Each row is a point on a tangle of strands that fork, close into loops and nearly touch. The rows are in no order.
Two points are linked if the straight distance between their rows is under 41.7. Some points are linked to none.
j191: [ -5 -23   0  14 -24   1 -11   0  -5  -3 -25   2 -24  23 -33  11  12   3
  -1   2 -25]
j241: [ -1   0   5  -7   0  -5   3   0  16   1  18  12  -6  17  14  -5 -10  -2
  -7  -7  18]
j86: [  8   8  -9  -4  22 -37  -8  -3  17  34  -8 -21   7 -39 -17  13  20  -6
  -9   2 -12]
j81: [  0  16 -15   5  11  10 -12  17 -31 -32 -17   1  14  -3   5  25   5   9
   3  -6  -7]
j956: [ -1   3  12  14  -5   5  17  -5   0  -2  -4   3 -12  16  12  -8 -10 -16
   7  19   8]
j709: [-19  -9  -7  18  12  12  10  10 -19 -17  17  14   2  20  12 -12 -25   6
   9  14  -1]
j820: [ -8  22  -9 -13   6  12 -16  17 -16 -17 -13   3  25  -4  -1  14  20  11
 -10  -7  21]
j87: [  9   2 -12 -10  -9   2  -1   0 -11 -10 -16 -11  -5 -19 -13  21  19   6
  -5 -24 -21]
j957: [ 13  38 -14  16  23 -16   1 -10   8  18  -2   1 -20 -16 -10  -4   9 -15
   1  -4 -10]
j893: [ -7   4   8 -14  20 -18   6 -32  25  19   2  13  -2 -30   6 -34  -4  11
   4  22   5]
j831: [-12  11   4  -1  12  17   0   5   1 -19  -5   4  13 -13   7 -28   2   5
  21   0   9]
j103: [ -9   7   7   5  -8  -1   4  -3  14  12   3 -11   7   9  13 -10 -21 -12
 -13   9   9]
j557: [ -3  -6  11 -12  14  21  -8 -22  13 -19 -13  33   5  -9  -3 -17  -5  33
  24   3  13]
j908: [-16   2   1  -6  20   9   5  -8 -15 -25  -2  32   9  12   2  -7 -16  25
   9   7  20]
j474: [  8  12 -10  -9   3  10  -1  10 -16 -24 -14   6  -2  -8 -10  34  18  10
  -2 -26 -14]
j678: [ 17   4  -1   8   6   7  -9 -14 -15   0  -2  11   5  14  21 -20  -7   1
  24   9  11]
j66: [ 21  15  -2  11  30  -8   7  -7  25 -10  -2  20 -14  -7   9  -3   3   3
  22 -12 -17]
j618: [-14 -25   5  17 -32  21   3   2  -4  12 -10 -11  -2  18 -29   4  -7  -1
 -16   4 -17]
j69: [-19  -4  12 -14   3   3  15  14   2 -19   2   3   7  13  -2   9 -15   1
 -11   2  25]
j27: [  1 -18   8  -8 -19   7  -1   6 -11   7  -2 -17  -1  14 -21   2   0 -15
  -5   0   7]
j900: [  7  14  10  19  10 -10  21  -7   4   9  -8  -8  -9  13   0 -13   2 -25
  14  24   8]
j953: [  9   9  -2  16   8  15  -1 -20  -3 -17   3  36  -4   4   6 -12 -10  -3
  24  27 -17]
j358: [ 23  21   6   2   8  30  21  -2  -9 -11  -9  26   6 -38  16  -1   5  16
   1 -21 -10]
j581: [ 18  17  -5   4  20 -14  10  -3  17  -5  -1   2 -18  -9   4   0  13  -3
  11 -20 -17]
j595: [  7  -6   0   5  20  -6  -2 -12   1   6   9  -1   2  12   2 -11 -17 -16
   5  -7  -7]
j843: [ -1   2  -1 -28   5  -8  -4  16   4 -13   6   4   5 -29  10  -4  16   7
   8 -17  12]
j119: [-11 -17  10   4 -17  17  23  16 -13  24  23   0  15  18   0  18  -4   6
 -14 -11  24]
j519: [ -6   1  -4   8   4 -26   8 -13   3  32  -5 -28 -16   1 -33   1  -3 -11
 -17   6 -11]
j728: [ -1 -11   4  29  -4   8   3   3   7  22   3 -24   2  23   3  -7 -18 -14
  -7   5  -6]
j770: [  1  -9  -4  11 -17  10  16   4 -16   9  15   2  19  30   0   3 -17  -9
  -3   2  -2]
j886: [ 13 -15  -8   0   9  -6 -16   4 -18 -13   1 -17  -3  10  -9  15   7   2
  10 -21 -13]
j862: [ -1 -20   5 -17  -7  -6   9   9 -10  10   9 -18   4   2 -11  -6   4  -9
   0  -6  13]
j331: [ -9 -14  -7   9 -15 -12  -8  -3   6   3 -16 -24 -18  17 -20   2  -4   9
 -12  -5 -21]
j532: [-16   7 -14  -2  -2  -9  13   7  11   7  16  -9 -13  -2 -14 -25   4 -10
  -1  -4  -4]
j960: [  7   9 -13   1 -16  -9  -1  10   1 -10   1  -1 -16  33   4  18   9  -4
   4  -2  -1]
j948: [  9   9   3 -22  -3   5 -14   4  -2  -6   5   6   6  -7   0  14  20  -7
  -2 -20  22]
j98: [-28 -17   2 -20 -23   0 -12  15   4   4   2 -11 -15   3  -6  14   1  19
 -33  -5  15]
j497: [-20 -18   9  -3 -13   9  13   0   9   8  10  -6   5   5 -15   5 -14 -13
 -24  -4   0]
j897: [-12 -10   7  21 -13  20  28  13  -3  -5   7   1  -4  30   8  14 -13  -6
  -8  13   6]
j129: [ 22  19  -7  -3   7 -14 -10  -5  15  22   4  -8  11 -22   3 -15  16 -12
   9  -9  -2]
j412: [  1   0  -9  23  -7  11 -10  17  -7 -10  16  14 -19  25  16   8  -7 -14
   0  25  -8]
j360: [-14 -13   4  -2  -4 -20   7   4  26  11 -10 -30 -13  -5 -21   0   5  -8
 -14   3 -10]
j647: [ -2   0  11 -25   9 -14  -6  -7  13 -11  -2  12   6 -12  24   3  -7  11
  -5   2  25]
j938: [-22   0   5 -12  12   1  16   0   4 -21   2  23  16  13   0   1 -17  17
  -8   5  28]
j170: [ -1  21   5  -1   2  -8   7 -11  16   4  -1  -3  -6  -7  10 -20  -1  -7
  10   4   2]
j224: [-21  -2   3   6  -7  22   8  20 -23  -7   6   5   3  27  -8  17  -2   4
 -21  10  22]
j52: [ 10  10   6   3   0  21  -9 -26   1 -10 -13  28 -13   1   9 -19   1  29
  29  21  -3]
j186: [  2   3  -4 -13  12  -8  -3   1   2 -18  -2  -9   5  -8  13  17  -8   5
  -5 -18   2]
j46: [  3   7   5   3  19  19   0  -2   2 -24 -14  11   9 -17   5 -13   4  -5
  29  -3  -2]
j249: [ 19   4 -10  12   3  -3  -2  -3 -21 -10   5  -3  -3  19  17  -2  -9 -13
  19  13 -15]
j200: [  6  -1   9  18   7  21 -11  -8  -9 -13  -5  15   5  18  24 -11 -20   6
  18  21  10]
j506: [  3  11  -8 -10  -9   8 -13  -8 -14  -5  11  10 -17   4  -6   1   4 -18
  -3  -9   0]
j696: [ -6  25   0 -13   3   4   8   3  -8 -32 -12   5   0 -15   9  11  10   6
   2  -8   8]
j143: [  6  10   3 -10   4   7 -12   6  -2 -20  -4  11   7   5  -7  16   4  -8
  -1 -13  13]
j963: [ -9 -29   9 -10 -13  -9  -5  11  14  25  13 -19 -17   3  -1   4   5   3
 -21  -5  15]
j3: [ -1  11   4 -24  13  -4   3   5   1 -16  -2  14  13 -42  20   4  16  25
   9 -15  20]
j679: [ 14  15  -3   3  -7  -6 -12   6  19  19  -2 -22   3 -10   0 -12  18 -13
   4  -5   3]
j555: [-15   9  17   7  -7  17  19  -6  -9 -13  -8  17   6  20  17  -2 -21  10
  -3  26  24]
j974: [-15  10  11   3 -10  12  13  -4  -2  -4   5   0   1  11  14 -10 -15  -6
  -5  13  16]
j705: [ -6 -29  -1  17 -28   0  24  12  -3  26  12 -11  -1  28 -15   9  -3  12
  -4 -11  -5]
j850: [  3   0  -7 -19  14 -32   3  -1  28  21   9   5  11 -41  16 -17  16  -5
   6  16  -1]
j221: [  3 -28  -6   9  -6  -3 -13   7 -19 -10  -3 -14  -4  23 -18  11  -6   0
   2  -6 -17]
j685: [ 16  21 -11   0  24 -31  -2  -3  10  36   3 -12   9 -26 -10  -6  17 -13
   0   1  -1]
j682: [ -3  20  -1 -22   7  -4  -5   2   3 -12  -1  30  16 -28  16  -6  13  34
   3  -5  21]
j949: [ -2 -23   2  20 -18  -2  -9  -7   1  26 -19 -19 -11  10 -36 -14   9   2
  -8   2 -12]
j22: [  8  29  -9   5  17  -7 -10  -5  11  22  -5 -10 -15 -32  -5  -3  11  -7
 -15 -17 -16]
j623: [ -3 -15   1  -2  22   0 -10  -2   9  -3  11  -5   2   2  -2  -3 -19 -15
  -4 -16  -1]
j197: [  3  -7 -10 -14  -9 -28 -19   5  23  32  -4 -26   3 -16  -1  -4  10  -1
 -12   4  -7]
j675: [ 24  17   0   8   5  -4  10   2   1   4 -19 -22 -11 -29  -5   7  21  -3
   2 -21 -29]
j951: [ 15  -8  -6  -5  14   1 -12   9 -22 -21  -5  -9  12   3   5  15   1   3
  18 -19  -6]
j105: [ -5  10 -17   1  -8  -5  -8  15 -26 -22  -4  -8  -4  25   6  21   7  16
 -13   5   7]
j660: [  7  25 -15  19  11 -12  -6 -10   8  18  -4 -10 -25   1 -14   1   1 -15
  -9  -1 -17]
j567: [  5 -10  20 -10  11   0  -7 -32  14   3 -12  11   8 -12  14 -22 -10  31
  14  13  17]
j826: [-15 -13   8 -11  10  -2  10  -4  17   6  15   7  25 -16   3 -22 -16  -1
   1   4  13]
j541: [ 15  22 -11   6   4  12  -3  -7 -24 -25  -1  36   4  -3  15   4   2  16
  17   3  -8]
j272: [-18 -27   7  -2 -25   4   1   3 -21  -5 -14  -9 -16  21 -20  18  -1   8
 -18   2   5]
j859: [  1 -17  -5 -16   9 -22  -2  12  24  15  14  -9   1  -8 -12  -7   7  -8
   1  -7  -1]
j659: [-11   3 -17  11 -12  -1  10  25 -29 -20  -1  -2   0  31   2  18   5   7
   1  24   3]
j348: [-17 -22   1   3 -26  -4  -7  -2  -7  -7 -23 -20 -13  13 -18  10  -3  18
 -18   1  -4]
j117: [-14 -18  13  26 -12  25  24  30 -10 -10   8  -1  -1  28   2  18  -2  -8
   4  20  -4]
j218: [  0  14   8   3   5  11   1   0 -18 -28 -12  23  14  11  13   6  -2   5
  14  22  21]
j144: [-10   7  -2  -2   1  19 -13   9 -21 -17  -6  -1  16  -3   3  -2  -3  -5
   1   4  11]
j465: [ 19  16  -4   8   8  13  -4 -20 -12 -17  -4  25   2 -12  20  -9   0  16
  28  -5 -18]
j418: [  0  -8  -7 -20 -27 -10 -14  -1  -9   3  -9 -16  14   0 -16  11   8  10
  -8 -11  -7]
j387: [ -8   0  -8  -2  -6 -11 -14  14 -14 -18 -10 -20  -7  15   9  18   0  15
  -4  -7   4]
j468: [-17  -7  -3 -34  -4 -16 -11  11  -4 -12   0  -8   2 -20   3  18   6   8
 -16  -7  15]
j332: [  0   9   2   2   0  21   3 -18  -1 -15  -3  32  -7   2   7 -17  -2   7
  20  13   5]
j413: [ -9   3   7   6  12   0  11 -30  21  14   2  17  -7   2   3 -35 -24  14
  -2  11  -1]
j461: [ 14   7  -2 -11  27 -25   5  -9  30  18   3  12   6 -32   8 -20  11   2
  11   2   3]
j112: [  2 -15 -10  13 -38   8 -19  10 -16  -4 -20  -1 -17  21 -22   6  15   8
   5  14 -21]
j4: [-25   9  12   7   1  26  18   7 -11 -14   5  26  11  22   8   4 -10   5
  -9  20  33]
j440: [-11 -13  15 -16   0  -2  16   5  10 -13  -2  -8  -5  14  -5  10  -5 -14
  -6  -5  15]
j248: [ -9 -24   4   1 -11  -3  -6  13  -1  12  12 -13 -23  20  -2  10  -4   3
 -10  -8  16]
j266: [  1  -8 -12   5 -24  -5  -4  17 -15 -12   0 -11 -22  28  -8   9  12   3
   4  -1  -2]
j242: [ 20  -3  -1  17  21  -9  -8  -7  -2  15   1 -18  -3   9  -5  -8  -7 -22
   5  -2 -11]
j462: [  1  -8 -13   0 -20   7 -31   5 -27  -8 -15  -7  -2   4 -14  15   7  20
  -9 -12  -9]
j217: [  9  13  -2 -14   4 -15   9  -2  12 -12   1  -3 -17 -25  -4  12  15   0
  -1 -26 -14]
j836: [  1 -10  -8 -13  12 -27  -2  -1  15  14   5 -13 -12 -14 -24   6  14  -8
  -7 -15 -13]
j308: [-14 -35   5   2 -23   8  22  18  -8  18  11 -13   9  17 -11  13   2  15
 -14  -9  11]
j185: [ -8   6   3 -26   4 -14  -7   7   1 -18   2  -1   3 -20  24  19  -1  14
 -16  -9  15]
j615: [-20 -15  13 -11  -2   2  15  14   4  10  23   9  17   8  17   7 -13  13
 -19  -1  34]
j169: [-12 -25   4  -5   6 -18   8  11  28  21  19  -5   8 -10  -6 -13   1 -12
  -9   4   3]
j672: [ -2   7  -1  12  -3 -16  12  -5  18  29   2 -23   3   4  -1  -7 -13 -13
 -17  14   3]
j490: [  1  -5 -10 -17  15 -29  -9  -2  35  25   4   3  19 -34  22  -5   8 -17
  -8  23  -9]
j28: [  3  16   0 -23 -10  -8 -13 -13  11   1   0  -6  10 -16   6   6  -9  -9
 -20  -7   0]
j13: [ -3 -24  -3 -10 -34 -15  -4  -3  -2  19 -12 -18   9   3 -27  -7   1  11
  -8  -6 -10]
j667: [ 28  17   5   9   8  21  14  -2 -12  -6  -4  12 -11 -33  10   8   5   1
  -3 -30 -24]
j952: [ -4  14 -14   1   3  14 -25  23 -24 -18 -17  -3   8   3  -3  21  14  14
  -4  -7   3]
j992: [ 18   5  18  -1  21  19   5 -20   7 -16 -21  17  10 -21   4  -5   4   3
  27  -5  -2]
j592: [ -7 -18   8 -16 -23   3   3   8   3  23  21  -4  20   3   1  -3  -6  -6
 -19  -1  22]
j108: [-10 -19  14  -3 -17   9  21   7  -1  28  30   6  11   5  11   7  -4  -1
 -17  -4  26]
j254: [-20 -15  -2   2 -11  15  -2  15 -24  -9  -3  -7  -8  19 -13  15  -2   4
 -16   6   5]
j179: [ 24  19   8  13  20   0 -16 -33  16  19 -12  20  -1  -7   6 -26  -3  14
  19   8  -2]
j814: [-15 -30   7 -20 -23   2  -7   8   8  24   9 -13  21  -7 -11   8   1  -9
 -27   6  10]
j549: [ 20  21  -3   9   5   9  -6  -5   1  -4  -7   5 -10  -7   4  -8  14 -22
  23   2  -5]
j873: [  3  19  -1  -6   5  13   9  15  -6 -30  -8   6  -3 -24   7  22  13   9
  -2 -28  -7]
j420: [ -6 -32   6   7 -30 -18  -1 -10   1  32 -21 -14  -1   3 -28 -20   9  20
  -8  -1  -7]
j639: [  4 -12  22  -7   0 -25  28  -4  19  28  15  -7   7   1   8  -4  -4 -12
  -2  14  19]
j529: [-14   9  11 -11  -7   9  11 -11  12 -13   1  28   3  -3   5 -24  -5  16
  11   9  19]
j455: [-16  -6  -3  26  -3  17  20   2 -12  -3  24  21   2  24  16 -11 -22   7
  10  18  -3]
j405: [ -4   5   4  20  10   5   8 -29   7   3   7  22 -12  11   6 -26 -23  -2
   6  24  -8]
j612: [ 11  12  -9  11  14   7 -13   5 -30 -32   3  34   5   7  22  12   3  11
  18  15  -8]
j892: [ 21  12  -5   1  19 -24  -4   6  23  27 -17 -21   1 -38 -17  15  23  -4
  -8 -19 -22]
j40: [ -1  28  -6  -7  -1   2  13  -5   0 -29  -9  11  -4 -14  13  -5   5   7
  18  -5  -5]
j376: [ 13  24  -2   7  11  29   8   0  -8 -18  -3  36   8 -29  15  -2   9  29
  11 -19  -8]
j34: [ -2   0  -9   8   5  12 -16   6 -21 -22 -11  -8 -17  -7   0  19   6  -7
   6  -7 -25]
j810: [ 29  10   3  12  27   6  -3  -6   4 -15  -3  22 -10  -5  18   6   6  -2
  21 -17  -7]
j356: [ -7 -25   2  30 -19  14 -13   5  -1  23 -11 -18 -11  16 -25 -10  -1   0
  -5  10 -19]
j803: [  4   8  -7  -9  12 -37  -9  -3  33  35   1 -13  16 -24   8   2   6 -20
 -14  23  -4]
j617: [  6  -4  -6 -19   0 -14  -4   0   7   2  -5 -11  -1 -24 -15  10  17  -2
  -4 -24 -18]
j534: [  4  -5  -1 -12  14 -15   8   1  21   4  11   1   1 -11  -3  -9   7 -12
  11 -17   1]
j823: [ -5 -13 -12  17 -33   5  -6  23 -16  -1  -2  -5 -23  30 -12   8  12  12
   2  13 -10]
j842: [ 11   3  -9  -3 -22   2 -16   1 -13 -14 -25 -11 -10   3 -10  22  17  11
  -1 -17 -13]
j999: [ -8 -13   6 -15   1  -4  13  -1   0   0  12   4  17  -2  -5 -15  -7 -10
   2   0  16]
j327: [ -3  -6 -12  21  -3   1  -6  13  -5  -2  14  -6 -19  26   4  -1  -2  -5
   7  14 -18]
j211: [ -9   0  -8  12  10  14  -1   3 -33 -23  11  19  17  19  13  -6 -19  15
  12  15   2]
j936: [-10   7 -13  14   5  17  -8  18 -16 -23   2  12  26  29   2  15 -16   4
  -9  13   3]
j927: [ -4 -29   7 -29  -2  -4 -18   5  14  11   7  -8  19 -17  -2  11  -2 -15
 -21   1  10]
j256: [-14 -34   4  -8 -18 -17   1  15  25  41  12 -16  -8  -9  -4  -3  14   2
 -23  10   2]
j627: [-11   4   0  15 -18  -1  13   3  24  31   1 -24  -1   1 -19 -11  -2 -18
 -19  15  -5]
j881: [ 21  11  -1  14  20  -3  -8 -20   8   6  -2  12  -1   1  15 -20  -9  -1
  24   2   0]
j896: [  2   4   2  -1   2   5  13   4 -25 -22  -4  12  16  20  10  11  -6   0
   8  11  19]
j924: [ -8  -2   5 -13  23  15  -2 -15  -4 -28  -7  38   6  -3  -6  -9  -3  28
  13   5  19]
j824: [-24   4  -5   2 -28  11  14  -2  -8  -5   5 -13 -10  12 -10  -2 -11  -5
 -15   7  -9]
j988: [ 14  -3  -4   6 -11  -2  10  -4 -19  -3   9   7  10  30   9  -2  -8 -14
  13   9  -2]
j233: [ -2   6  -1 -17 -13 -10 -27  -1  22   9   0 -18   9 -20   8   7   0  -4
 -26 -12  -7]
j19: [ 25   5  -1   6  17  -5   0   3  15  14 -14 -14 -11 -24 -21  16  20  -5
  -1 -31 -24]
j29: [ -4  -4  -8   7   4   5   3  13 -27 -24   2   0  -5  13  -4   5   3  -7
  17   8  -5]
j187: [ 23   4  10 -13  20  -3  -8 -12   1  -3   1   5   8 -26  11   4  -6  -4
  -3 -31  -3]
j16: [ -8  -8  10  -7  -9  -1  30 -24   3   1   0  24  12  16   8 -19 -19  29
  11  16  19]
j446: [-12  14  -3  -4  -3  -8   1  -8  25   6   2  -7   1 -10  12 -21 -16  -8
 -12   4   1]
j149: [  3 -10  -9  -5 -12 -29 -15  -6  17  39  -9 -22   1  -8 -24   0  14   0
 -11   1 -11]
j176: [  3  -9  20 -17  20   5  -5 -22  18 -10  -4  24   7 -12   9 -17 -10  16
  12   4  18]
j288: [-19  -7  -7  -9 -12   0 -34  15   0  -2  -1 -13  -9   3  -3   8   0  17
 -25 -14   7]
j553: [  6  12  -6  15  -9   2 -15  11  11  16   3 -18   2  11  -4 -16   3 -14
   7   5  -3]
j545: [-19  -1 -10 -11 -13   9 -35  14 -15  -9 -10  -7  -2  -4 -19   8  13  21
 -16 -20   5]
j776: [ -2 -26   2  22 -10  13  11  23 -19  -7  12   1   1  32   0  18  -2 -12
  12  25 -12]
j499: [ -5  -3  -1   7   7  16  -8  10 -28 -31  -3  -5 -15  -4   5  12   5 -10
  12  11 -13]
j839: [-10 -28   5  -7  -3 -18  14   7  29  44  21 -12  -1 -10  -9   0   2 -11
 -21   8   7]
j514: [  6  14   6   8  19 -18  13 -12  16  12  -4  -2  -1   2  -3 -15  -2 -13
   8  14   7]
j610: [  2   1  -8 -19 -15   1 -21  10 -17  -5  -5 -11  34   0  -9  10   8  10
  -6 -13   9]
j576: [ 25  13  -2  15   3   5 -11  -3 -12   2   1   5 -15   7  -3   2  16 -33
  15  11 -11]
j844: [-24  -9  14  -5  -4   4  22   1  28   9  15   3  -6   0   0  -4 -14 -12
 -19   4  10]
j47: [ 15  10   8 -11  23 -11   8 -10  16   1   3   9   4 -25   2 -18   5  -3
  18 -13   1]
j695: [-24 -17   0 -16 -30   1  -3  23   0   4   6  -5   1   8 -16   7  11  15
 -21  -3  16]
j961: [-11  13 -12   8 -14  -5  28   1  12   8  18   3  -7  10  -7 -16  -4 -10
  -1   5  -6]
j10: [  7  24 -11  -4  10  18   1  -2 -22 -24  -6  29  14 -20  17   0   8  23
  12 -17   2]
j502: [ 14  17 -12   2   9   4   1 -14   0 -13  -3  19  19 -12  14 -18  -4  20
  21 -14 -12]
j384: [ 11  -4  -5  10  -8 -14 -15  -4  11  35  -5 -24   6  10 -27  -5   2 -13
 -10  -1  -8]
j232: [  3  -9   9  17  10  14 -11 -22  -5 -16 -15  20  -2  14  20 -14 -21  21
  24  29  -2]
j369: [-24  -5  -7  -3 -30  13 -16   7   6   3  -9 -17  -3  -2 -24  -4   0  11
 -23  -6 -11]
j832: [ 19  10  -5   5  10  -3  -1 -16 -23 -16  -5   1   9   4  13   4  -6 -10
  16  -1 -18]
j630: [  1 -11   1   5   0  -4   2   4   7   8  18  -2 -20  27   6   2 -11 -13
  -7  -4  13]
j136: [ 25  13   4   8   1  17  11   5  -8  -3 -11 -12  -7 -38   4  14  18  -2
  -6 -31 -24]
j795: [ 16   7  14  -9  24  -1  12 -25  16  -3 -11  17   4 -34   5 -14   2   9
  19  -9  -4]
j475: [ -2 -11  -7 -16  -2 -30  -6   8  28  35   5 -18   7 -15  -1   1  14 -11
 -18  23  -5]
j214: [-12 -21  -7 -30 -10 -16 -19  12   1  -2  -9 -12   2 -22  -6  21  13  22
 -18 -14  -3]
j88: [ -1   9 -15  20   8   3  -6   5   3  -5   2  -6 -23  11   3  -4  -3 -13
  10   4 -20]
j151: [ 22   8   3 -17   4   0 -20  -7  -1   8  -1  -6   6 -33  10  12   6 -10
  -9 -29  -4]
j122: [  8   8 -11   1  15   4  -4  16 -19 -25  -4   3  24  -2   9  12   8  13
  14 -14   4]
j397: [ 14  18   5   7   9  13 -13 -39  17   7 -15  24  -9  -5   9 -21  -8  28
  22  11 -10]
j37: [ -7 -26  13 -15  15  -4 -13   4  12   8  16  -4  10 -12  -3  -2 -14 -15
 -12 -10  11]
j277: [ -9 -13   3 -11  14 -20  15  -3  35  19  16  10  17 -12   1 -21  -3 -10
  -1  11   4]
j915: [ 21   7   0 -17  -6   9 -25   7  -9   3  -1  -5   3 -22  -3  19  18   0
  -3 -32   3]
j326: [ -8 -20   2   7 -11 -21  17  -9   4  37  -5 -25 -21   5 -40   3   2  -3
 -22   7  -9]
j72: [ -2   7  14 -16   4 -10  -1 -12  16 -11   4  22  -8   6  21  -1 -14  10
  -5   0  26]
j314: [  1  18  -9  -5   0 -12 -18  -7  16  15  -7 -27  -1 -28   4  -2   5  -5
 -16  -8 -20]
j717: [-10  16  -2 -19  -3   4   3  -6   3 -17  -2  24   6 -16  11 -14   2  20
   9  -1  23]
j496: [  9   8  -5  -2  -4 -12   7   4   4 -13  -1 -10  -2  21   5   6  -1  -6
   8  -8   1]
j902: [ -1  -6  -1  24 -11  14  -8  15  10  21  -1 -22  -3  22 -12 -10  -6  -7
  -5   6 -11]
j722: [ -1  13 -12   7  14 -28   2  -9   5  17   4 -20 -18   1 -11  -3  -5 -12
  -9  -4 -15]
j225: [  4 -16   0   7  -4  -3   4  20 -27 -21   0  -1   3  21  -4  21  -2 -15
  17  24  -7]
j505: [ 11   2  -3  15 -10  12 -12  -2 -14   3   8  -1  -8  15  -6  -2   4 -34
  12  15 -12]
j796: [  1   4 -12  14  10   5 -12  14 -26 -32  19  31  -5  13  15  14  -2   2
  14  22  -8]
j744: [-12   7  -2   0  -2  13  -7  -3 -11 -13  -2 -10   7  -6  -1  -6 -10  -8
   1  -2  -8]
j213: [-10  -5  15 -12   6  -7  11   5  29  -2   2 -10 -11  -3   0   2  -6 -19
  -7   3  15]
j42: [-15   8 -12  -1 -17   4 -10   4   1  -6   1 -17  -1   3 -11   0  -8  -4
 -14  -4 -11]
j702: [ 26  28   5  -7   5  -3  -3  -6  14  19  -3   2   6 -38  10  -5  20 -10
   6 -15  -2]
j285: [ -6   8  -7  -3   8  -3 -11  10  -5 -29  -7  -9  -4   8  12  25  -8   9
  -4 -15  -2]
j788: [  1  -6   1  14  -1   5  -5  14 -23 -17  23  23 -11  23  20  12  -9  -7
  12  36  -3]
j223: [  3  32   0  -9   4   7   8  -3 -19 -32 -17  19  14  -2  11   9  10   8
   6   3  18]
j424: [ 16  26   6 -13  -4  -9  -2 -20   8   3  -9 -10  -3 -18  16   9   5 -16
 -12  -7  -6]
j540: [ -1 -16  15  10  -7   5  23  -3   0  31   7 -17  -4  15 -17   3  -3 -23
 -14   7   0]
j919: [ 23   5  -2   9   9  14 -12   8 -11 -17  -8  -6 -16 -10   1  20  12 -10
   9 -18 -27]
j625: [  3  10  -9  -3  10   6  -5 -17  -6 -14   4  26  23   1  10 -20 -11  29
  20  -5   5]
j32: [ -3 -25  -5  19 -21  -2  12  13  -9  20   8 -17 -10  26 -10  -3   5   2
   2   2  -2]
j458: [ -8 -21  14  10  -6  -3  26 -18  -7  33   3 -24 -15   7 -27   2  -1 -12
 -14   4  -5]
j855: [-20  -8  11  14 -11  23  16  18 -14   0  14  -1 -16  29   7  25  -6   5
 -15   6  18]
j374: [  0   2  -7   1  13  10  -2  -2 -21 -19  10  19  24   5   5 -17 -13   7
  18   2   1]
j204: [-14 -30  15   3 -26  11   6  -4   4  24   3 -13   3   5 -29   6  -7  -2
 -25  -3  -7]
j977: [ 10  19   1  20   7   7   3 -25  -1   0   1  28 -13   9  10 -16 -11 -18
  13  24 -16]
j159: [ 23  10   7   0  22  -1   0 -24  -9 -13  -9  -2   4 -12  20   3  -8  -7
  14  -4  -9]
j138: [-10  -7   5  19  -4  13  37  -4   4   7  20  21   4  16   9 -18 -12  -1
  11  14   0]
j353: [ 13  14  -4  33  21  -2  -3  -4   7  -2  -1  -2 -12  10  15  -8  -6 -14
  13  19 -22]
j454: [  4  15   6  -2  22 -22   2 -25  30  26  -5   8   3 -35  10 -25   7  16
  12  16   6]
j57: [  2  -1  -5   6  -9  13  -7  -6 -16   0  16  13 -13  15  -8  -1  -7 -25
   0   5  -5]
j765: [ -3 -19  15   7 -13  17  10   3 -14  18   8 -12  -7  15  -5   3  -2 -19
  -7   3  13]
j389: [ 29  25   5  -1   1  12   4 -10   4   0  -6  12   0 -22  10  -2  18 -10
  15 -15  -2]
j616: [-17   0  10  -5   9   6   2   2  12  -3   0   0  13 -16  11 -34 -10   6
  12   6  17]
j797: [-10   5  -8   7 -22   7  21   2  -5  14  12  -6  -8  15 -20 -10  -4 -10
 -10   7 -10]
j920: [-13   4  -7 -15  -5   4 -11  18 -12  -7  -5  -9  22   1  -3   6   0   4
 -10  -7  15]
j879: [ 29   6  -2   8  17   9 -14   9 -14 -23   0  14  -8  -3  15  22  15  -5
  16 -20  -9]
j315: [ 16  -5  -1  14  12  -6 -15  -6  -2  26   0 -23 -13  11 -21   4   5 -20
  -4  -1  -6]
j82: [ -9  -6  10   7  -8   5  35  -6   1  -1  12  25  13  20   4 -18 -13  16
  13  13  17]
j267: [ -5  -8   1   7  -5  -8   8   1   5   5  -9 -22 -20   6 -21   0   5 -12
   0  -1 -15]
j808: [ -8  -3 -11   9  -8   8  -4  13 -18  -7   8   3  24  27   2   7 -18   3
  -7   3   5]
j811: [-22 -11  -1 -27 -11 -16  -2  14   8  -6   3 -16   1 -11  -3   1  11   3
  -9  -1  11]
j533: [ 25  13   9   4  24  -1  -7 -25  -4   2   0  -3   0 -24  20   1  -6   0
   6 -22  -6]
j998: [-17 -20   0 -17 -10 -20  -4   7  15   4 -12 -29  -4 -11 -16   3   4   3
 -10  -1  -8]
j901: [ 15   4  -3   0  12  13  -7  13 -15 -24   2  19  -2  11  -2  20  14 -11
  15 -10   6]
j543: [-10  -1  16  -5  16  -9  17 -26  22  17   6  10  -7 -14   9 -30 -18   8
  -4  11  10]
j835: [  5   3   5  -9   1  -9   9  -2 -15 -26  -7  -5   7  14   8   8 -10  -5
   4   4  15]

How many points has the smallest loop of links through each point below? Write none if it is on no loop.
j534 | 11
j514 | 7
j233 | none

A fork is a point with three links, a tip a point with one. Leave the first point through the second and follow the links. Name the first fork or tip that comes.
j69; j440 | j356
j722; j519 | j826
j221; j886 | j920
j242; j315 | j461
j490; j803 | j108
j326; j519 | j424
j169; j839 | j185
j855; j897 | j879
j213; j440 | j567

Name the points in between on the shortest way along the links from the first point to the second, in order.
j211; j796 | j374 > j625 > j502 > j465 > j541 > j612
j108; j999 | j592 > j814 > j927 > j37 > j623 > j595 > j242 > j315 > j384 > j149 > j197 > j475 > j803 > j490 > j850 > j461 > j47 > j534 > j859 > j169 > j277 > j826
j831; j458 | j616 > j826 > j999 > j862 > j27 > j765 > j540
j225; j214 | j776 > j117 > j897 > j855 > j224 > j254 > j272 > j348 > j331 > j267 > j360 > j998 > j811 > j468
